Each scene shows the same named points in several views. A view is turned or mirrored, and shifted as a whole, has a little noise and may leave points out.

Scene 1
View 1
j_61: [-20  -4 -31   0  -7   8  -7   7 -16  28  -9  10   6   4  -6 -12  10 -33
  -6   6  15   8   5  -3 -12   4   8  11 -16  12 -12  -2  12  15  -3  24
   5   0  13  -4 -24]
j_427: [ -3   6 -14  10  18  -1   4  -3   7  25  -3  10  18   1   7  -1  -3 -11
  -1   5  14   5  14  12  -3 -15   9  29  11   9   8  20  10   3  12  33
   6   3  19  -8 -22]
j_594: [-13  -5 -16  -6  16  -2 -13  11 -14  29 -20  15   4   5  -6 -21   0 -28
  -7   4  18   8  -1  -2  -9   0   5  18 -10   8   5   7  12  14  11  19
   5 -10   8   0 -24]
j_974: [ -4  -4   2 -13  12  14   1  18   1  18   8   4  -5  -1 -14  -7  10 -18
  -2  -3   9   8 -22  13  10  -4  -6  13 -13   3 -16 -36  14   2  -4  -4
  -2   2   3  19 -16]
j_343: [-16  -3 -15   2  -2   6   0  11 -10  20  -6   5   4  -3  -5  -6  14 -23
  -3   3  10  12   2  -1 -10  -5  10   8 -12   9 -10  -3  14  10   1  21
   2   2   7   3 -23]
j_682: [ -6   3 -16  11  -7  15   3   9   1  14  -1   0   2 -13 -13  -6  23 -13
  -6   1   2  18   5  -6  -3  -1  12  16 -15   8 -21 -12   4  13   4  15
  -5  13   5  -1 -15]
j_579: [  3   2   1   8   7  14   7  14   8   9   0  -1  -1 -12 -15  -5  17  -4
  -6   4   2  17  -6  -1   5  -9   3  21  -9   6 -16 -15   5   8  10   6
  -8  11  -3   6 -13]
j_967: [-16  -4  -8  -8 -17  17  11  17  -5  14  25  -1  -8  -5 -11   1  24 -22
   1  -2   2  12 -15  11   1  -8   1   0 -21   5 -32 -47  21   1 -17  -1
   0  15   8  18 -18]
j_791: [  1  -2  15  -6  16   1   5  24   5   6 -13  -4  -8  -8 -18 -13  16 -11
  -2  -1   3  22 -21  -6  -6 -11   4   7 -18   6  -4 -14  12   9  18  -3
  -8  -7 -12  18 -12]
j_167: [ -9  -4  16 -25  36  -8   6  17   3  23   8  13   2  10   3   0 -11 -18
   9  -3  19  -2 -23  30   5 -24  -9   9   4   0   8 -14  30 -16  -1   1
  11 -14  10  26 -28]
j_805: [-12  -5  -3 -10  -2   3  -1  21 -11  15  -7   1  -6  -1 -11 -11  16 -27
  -2   2  10  15 -12  -4 -10  -5   4   1 -23   6 -12 -20  18   8   2   4
  -2  -6  -3  16 -20]
j_739: [ -8   0  19 -10  10  -8  13  21   4   4  -2  -4  -1  -5  -5   4  11 -13
   8  -1   3  14 -17   9  -9 -27   7  -3 -10   7   2  -9  22  -4   9   3
   3  -6  -6  24 -18]
j_216: [ -7  -7   2 -16  16  13  -2  22  -4  16   7   5 -10   0 -18 -16   8 -19
  -5  -1  10   6 -25   7  11   0 -10  16 -17  -2 -19 -39  17   1  -2  -9
  -3   0   4  22 -17]
j_484: [ -1   3   5   2  12   5  12  11   7  10   1  -2   2  -9  -6   0  13  -5
   0   1   3  14  -5   8   2 -16   7  17  -3   5  -7  -9  12   2  12   9
  -3   6   2   8 -16]
j_177: [  3   7   1  12  28   0   9   5  13  17 -12   5  16  -7   0  -1   1  -2
   1   4   8  13   9   6  -3 -18   9  29  12   7  11  21   8   5  25  26
   2   3   7  -4 -16]
j_720: [-19  -1 -13  -4 -13   8   2  15 -11  20   6   4  -1  -4  -6  -2  19 -26
  -1  -2   6  13  -5   0 -11  -8   7  -2 -20   9 -22 -23  18   7 -10  14
   0   5   8  12 -23]
j_991: [ -4   4   0  10  -3   1  12  15   3   4 -10  -3   0 -13  -7   2  24  -7
   0   2  -4  27   1  -9 -16 -17  16   7 -12  11  -9  -1  10  10  13  14
  -6   5  -6   7 -13]
j_359: [ -8  -1  -6  -6  27  -4   0   9   0  24  -6  10   7   3   0  -6  -3 -18
   0   1  17   3  -4  13  -2 -14   1  20   2   6  10   8  15   1   9  19
   7  -8  11   5 -23]
View 2
j_61: [ -1   9 -14  -3  15  11  13  -7  -3 -15  -1  -8 -15   0   3 -10   6  21
 -23  13 -16  -3 -34  -5   8  21  30 -11  -3  -5  25  14  10 -11  -3  22
  -4  -4  -9 -22   0]
j_484: [ -8  -1  -4   3   7 -13   6   7  -2 -10   3 -15   0  -1   0   1  14  11
  -4  14 -19  13  -4  -4 -14   6  17   1 -15  -7   1  15   7   6   3   1
  -3  -1  10   6   7]
j_682: [-14  -2  -6 -11  12   5   8  -5  -8  -5   7 -17  -9   0   8  -8  15   3
 -19   6 -19  -4 -20   1 -11   4  23 -11  -9  -2   7   7  16   8   8  20
   5  -2   1   4   6]
j_805: [-13   6 -11  -3  10 -17  14   0   4 -12   6 -19 -17  -7  14 -10  13  24
 -14  16 -19   1 -19 -11   9  -1  15   1  -1  -4  -1  18   5  -2   8   5
   5   0   0  -1  15]
j_974: [-10  17  -6  -1  -1 -17  -6   3  17 -12   8 -28 -12   6   6  -2  19   7
  -5  11  -1  12 -12   4   3  -4  11   6 -24 -13  15  26 -13   0   1   8
 -12  -7  10   1   9]
j_791: [-19  10 -12  -3   7 -29  10  10  10 -11   8 -26  -7 -11  16 -10  19  19
   0  13 -22   7  -8 -11   8  -8   8   3  -6  -5 -10  10  -2   1   7  -3
   4   6  -1  17  13]
j_216: [-13  22  -7  -3  -2 -20  -8   3  25 -12  11 -33 -13   5   9  -6  20   7
  -6  10   2  14 -15   2   9 -10   7   3 -24 -14  16  23 -20  -1   2   9
 -14  -8   5   4   9]
j_343: [ -5   4  -9   2  12   0  12  -2  -3 -11   2 -12 -11  -2   4  -6   9  19
 -16  16 -18   2 -23  -6   1  13  24  -6  -5  -2  16  17  11  -4   2  14
   1  -6   1 -12   5]
j_739: [ -9   0  -5   8   7 -35  13   8   3 -15   0 -18 -12  -5   7   0  12  30
  -3  24 -17  14  -1 -13   7   0   2  17  -6  -8  -6  27   0   1  13 -10
  -2  -4  16  -1  15]
j_594: [ -2  16 -20   7  14  -3  16  10   7 -21  -3  -4  -5  -6   6  -8  13  23
  -4  10 -24   7 -26 -12   8  20  33  -8   1  -5  19  13   2 -19  -8  13
 -11   6 -16 -13   0]
j_579: [-16   5  -5  -5   5  -9   3   5   0  -6  10 -22  -2  -2   7  -3  20   2
  -7   7 -19   5  -8  -1 -14  -1  18  -5 -16  -4   2   8   6  11   4  11
   0   2   5  13   8]
j_991: [-14  -8  -6  -4  11 -12  19   1 -10  -5   7 -16  -9  -9  13  -5  12  16
 -13  13 -29  -1 -11 -10  -6   3  14  -4  -1  -2  -9   8  22   9  14   4
  12   1   8   6  12]
j_967: [-12   7   5 -12   6  -8  -7 -17   5  -1  10 -34 -25  15   7  -2  12   7
 -29  14   7   5 -22  11   3  -8   4   6 -26 -11  17  30   0   9  15  15
   2 -22  25  -7  14]
j_359: [  2   7 -13  17   9 -12  13  18   3 -19  -4  -2  -1  -5  -5   2  10  22
   4  15 -23  18 -10  -8  -6  23  28   4 -10  -8  15  19  -2 -14 -10   0
 -14   2   1 -12   0]
View 3
j_594: [ -5  10  -3 -11 -12  18  -6   6   5   0   9  10  12  -4 -26   6  19 -23
 -22  -4  -3  -5 -19   0 -18   5 -17  12   3   3   9  -4   7  -7 -10  21
  -9  -2  -7  -7   2]
j_216: [ -6  -2 -19  -3   3  -7  -2   7 -26  17  13   7   9  12  10  -6  48 -13
 -25 -13   5  17   4  32   1  -2  -2   3   9  -3  -8   0  -4 -18   0   2
  12 -11 -12  42  12]
j_682: [ -7  -6  -8   4   9  13 -17   2  -7  -3 -12   8   0   0 -19 -12  12  -3
 -17  -8  -4  -2   5  10   2   5   1 -17   7   3  -5   2   6  10 -21   7
 -10   6  -9   9   7]
j_61: [-18   7  -8  -7   1  21 -13   0  13  -4   4  20   2  -3 -34   9  16 -19
 -29 -17   0  -6  -7  10  -1   2 -17   1  11   6   2  -4  -1  -3 -15  16
 -14   1  -9   0   9]
j_720: [-10   7 -15   0   4  10 -17   4   1   6   3  14  -2  13 -17  -2  22  -7
 -25 -17   1   2   9  26   5   9  -5  -7  12  11  -8  -5  -5  -3 -26  13
  -1   0  -6  15  13]
j_484: [ 19   1 -10   0  -1   2 -18  11 -14   9  -2  -6   8  12  -5 -10  15  -1
  -9  -1  -4   2  -5  11  -9   9   2   1   4   1   4   7   1  10 -16  12
  -2   1  -3   8  12]
j_177: [ 31   0   2  -6 -10  10 -20  12  -9   5  -2  -8  19   0 -16  -4  -2  -8
  -4   8  -9  -4 -21  -8 -21  11  -4   7   3   1  19  12   7  23 -11  18
 -14   6   0 -17   8]
j_167: [ 31  10 -13 -14 -13  -7 -14  18 -16  26  34  -7  24  24   6  11  28 -17
 -14  -8   0  17 -24  22 -17  20 -10  32   9   6  14   5 -19 -12  -4  21
   9 -11   3  15  24]
j_739: [ 22  19  -9  -2 -15  -1 -18  18  -8  17  14  -7   7  31   1 -10  23   0
 -11  -2   0   4   0  21 -19  19   3   6   0  10  -3  -5  -3  -5 -30  13
  14  -3   1  12  13]
j_791: [ 19  12  -8  -1 -15   0 -14  13 -15  13   6  -9  12  18   0 -16  27  -1
 -10   3  -1   1  -1  11 -23   9   4   0  -2  -1  -4   0   7  -3 -24   8
  11  -2  -5  12   6]
j_427: [ 24  -4   0 -10  -2  15 -21  11   1   2   2   0  18  -2 -23   7  -6 -14
 -12  -2 -10  -2 -24  -3 -11  11 -13  15  13   6  24  12  -5  21 -10  22
 -19   5   0 -16  16]
j_967: [ -7  -2 -24   2  17  -2 -17   5 -15  12   2  12  -6  19  -4  -4  27  -1
 -25 -24   2  10  16  42  15   8   4 -11  19   7 -12  -1 -13  -6 -18   5
   3  -2  -6  36  23]
j_805: [ -3  13  -9   0  -9   9 -15  10   0   7   6   5   1  14 -15 -11  26  -6
 -17  -5   0  -4   3  16 -14   8  -2  -4   1   5  -9  -9   7  -8 -29  13
   5   1  -6   7   4]
j_974: [  2  -2 -15  -3   2  -4  -8   9 -20  16  11   5  12  12   5  -6  36 -11
 -21 -11   1  14  -1  25  -2   4  -2   4   8   1  -1   2  -2  -9  -7   6
   5  -8 -10  31  13]
j_343: [ -3   4  -7  -2  -2  14 -17   4   4   2   1  13   2   5 -24   2  15 -11
 -21 -12  -1  -3  -2  12  -3   6  -8   0   9   6   1   1   1   0 -20  16
  -8   3  -7   3  12]
j_359: [ 16   6  -4 -12  -8   8 -15   9  -6   9  14   1  18   5 -16   6  14 -20
 -17  -2  -5   4 -22   4 -16  13 -13  20   8   2  15   5  -3   1  -6  20
  -8   0  -4  -5  16]
View 4
j_791: [ 17 -10  15   6 -14   9 -22  -3   1   6  -6  14   5  12   5   2   0  -2
  19   8 -19  -9  -1 -13   3   1  -1   9 -15 -13   5   4  -4  -8  16   5
  16  22  21   1   3]
j_991: [  7 -21   2  -8 -19  15  -5  -9   2  10  -5   5   3   6   8  -7   9  -3
  12  -3  -4  -2   1 -15  -3  -8   5   3 -12   7  11   0  -3 -11  11   5
  28  19  21  -3   5]
j_594: [-17  -3   6   3  -1   0  -1  -3  -1 -22   5 -12   0  10   1  -4 -10   4
   4  16   5 -14   7 -16  15 -18  24  -3  -9 -16  11 -12   3   1   6   8
  12  25  32 -13  -1]
j_167: [ -8 -11  20  26  -2  15   8  11   9   3 -14  16 -19  -1  24 -16   5   2
  20  10 -17   3  28 -20 -16 -14  29   1   6 -26  -6   9  -5  36  -1  16
   5  20  22 -10   8]
j_682: [ -2 -25   0 -19 -16  -2 -10  -2   2   7   8  -8   7   1   1 -13  10   5
   6  -7   2 -14  -5 -20  14 -18   7  10 -10   3  12 -11  -1 -24  19   9
  17  15  11  -9  -3]
j_805: [  5 -15   6  -2 -12   8 -13 -16  -3  -3  -1   4   4   5   4  -7   5  -3
  11   8  -9  -7  -2 -15   5 -10   3  -1 -12  -5  10  -9   2  -5  20  11
  23  26  27  -6   0]
j_720: [ -7 -29   1  -5 -10  -1  -9 -22  -5   0   1  -2   0  -4  10 -27  14  -1
   5   1  -6 -10  -2 -22   2 -19   3   1  -2   5   6 -19   5   1  27  18
  23  29  20  -9  -3]
j_359: [-16  -7   8   6  -6   8   8  12   7 -11  -2  -2  -7   6  10  -6  -5   5
   9   7   5  -3  17 -17   2 -20  34   1  -5 -17   8  -2  -2   8  -4   8
  10  17  28 -12   4]
j_484: [  4 -19   6  -5 -18  10  -4   9   8  12  -4   6  -2   5   9 -10   8   4
  16  -9  -3  -3   6 -20   0 -15  15  11  -8  -6   8   1  -6  -8   6   9
  19  13  14  -7   2]
j_579: [  7 -19   9 -10 -18   0 -14   9   6  12  -1   3   4  -1   3  -9  10   6
  16  -7 -10 -12  -4 -16   8 -12   8  16 -12  -7   6  -2  -5 -20  15   9
  10  12  10  -7   2]
j_343: [-13 -20  -1  -9 -10   1   0 -12  -1  -7   3  -8   1   2   6 -15   3   1
   4   3   4  -8   1 -17   8 -18  16   1  -6  -3  12 -14   3  -4  14  12
  20  23  23 -10   1]
j_177: [ -4  -4  -2  -6 -15  15  14  24  16   0  -1  -4   0  17   0   6  -5   2
  12  -2  16  -3  10 -12   6 -16  35   6 -17 -10  16   9  -5 -16 -17   4
  17   6  22  -9   6]
j_739: [ 10 -16   9   8 -15  22  -5  -8   5  11 -13  18  -8   5  16  -7  10  -6
  20   3 -16   3  10 -18 -14  -5   6   0  -7  -6   9   4  -5  10  11   7
  24  26  24  -2   8]
j_967: [ -2 -41  10  -5 -14  -4 -16 -16  -5  16  -1   5  -7 -21  18 -37  28   4
  12 -11 -21  -7  -3 -30  -5 -21  -1  12   8   3  -1 -16  -2   4  39  21
  16  26   7  -8  -1]
j_427: [-19 -13  -4  -9 -11  11  23  18  15  -6   3 -11  -3   8   9  -6  -4   5
   3  -5  21  -3  15 -17   7 -27  43   0  -7  -7  15   0  -2  -8 -14   8
  16  10  22 -13   7]
j_61: [-21 -19  -4  -8  -2  -3  -1 -17  -7 -22   9 -18   3   0   3 -19  -2   4
  -2   9   9 -18   1 -20  15 -25  16  -5  -6  -5  11 -23   7  -2  18  16
  13  29  26 -15  -6]

In a view up to two points have been moved. Name them for each view, in the order of its rows, or write -.
view 1 => j_805
view 2 => -
view 3 => j_216, j_791
view 4 => j_991
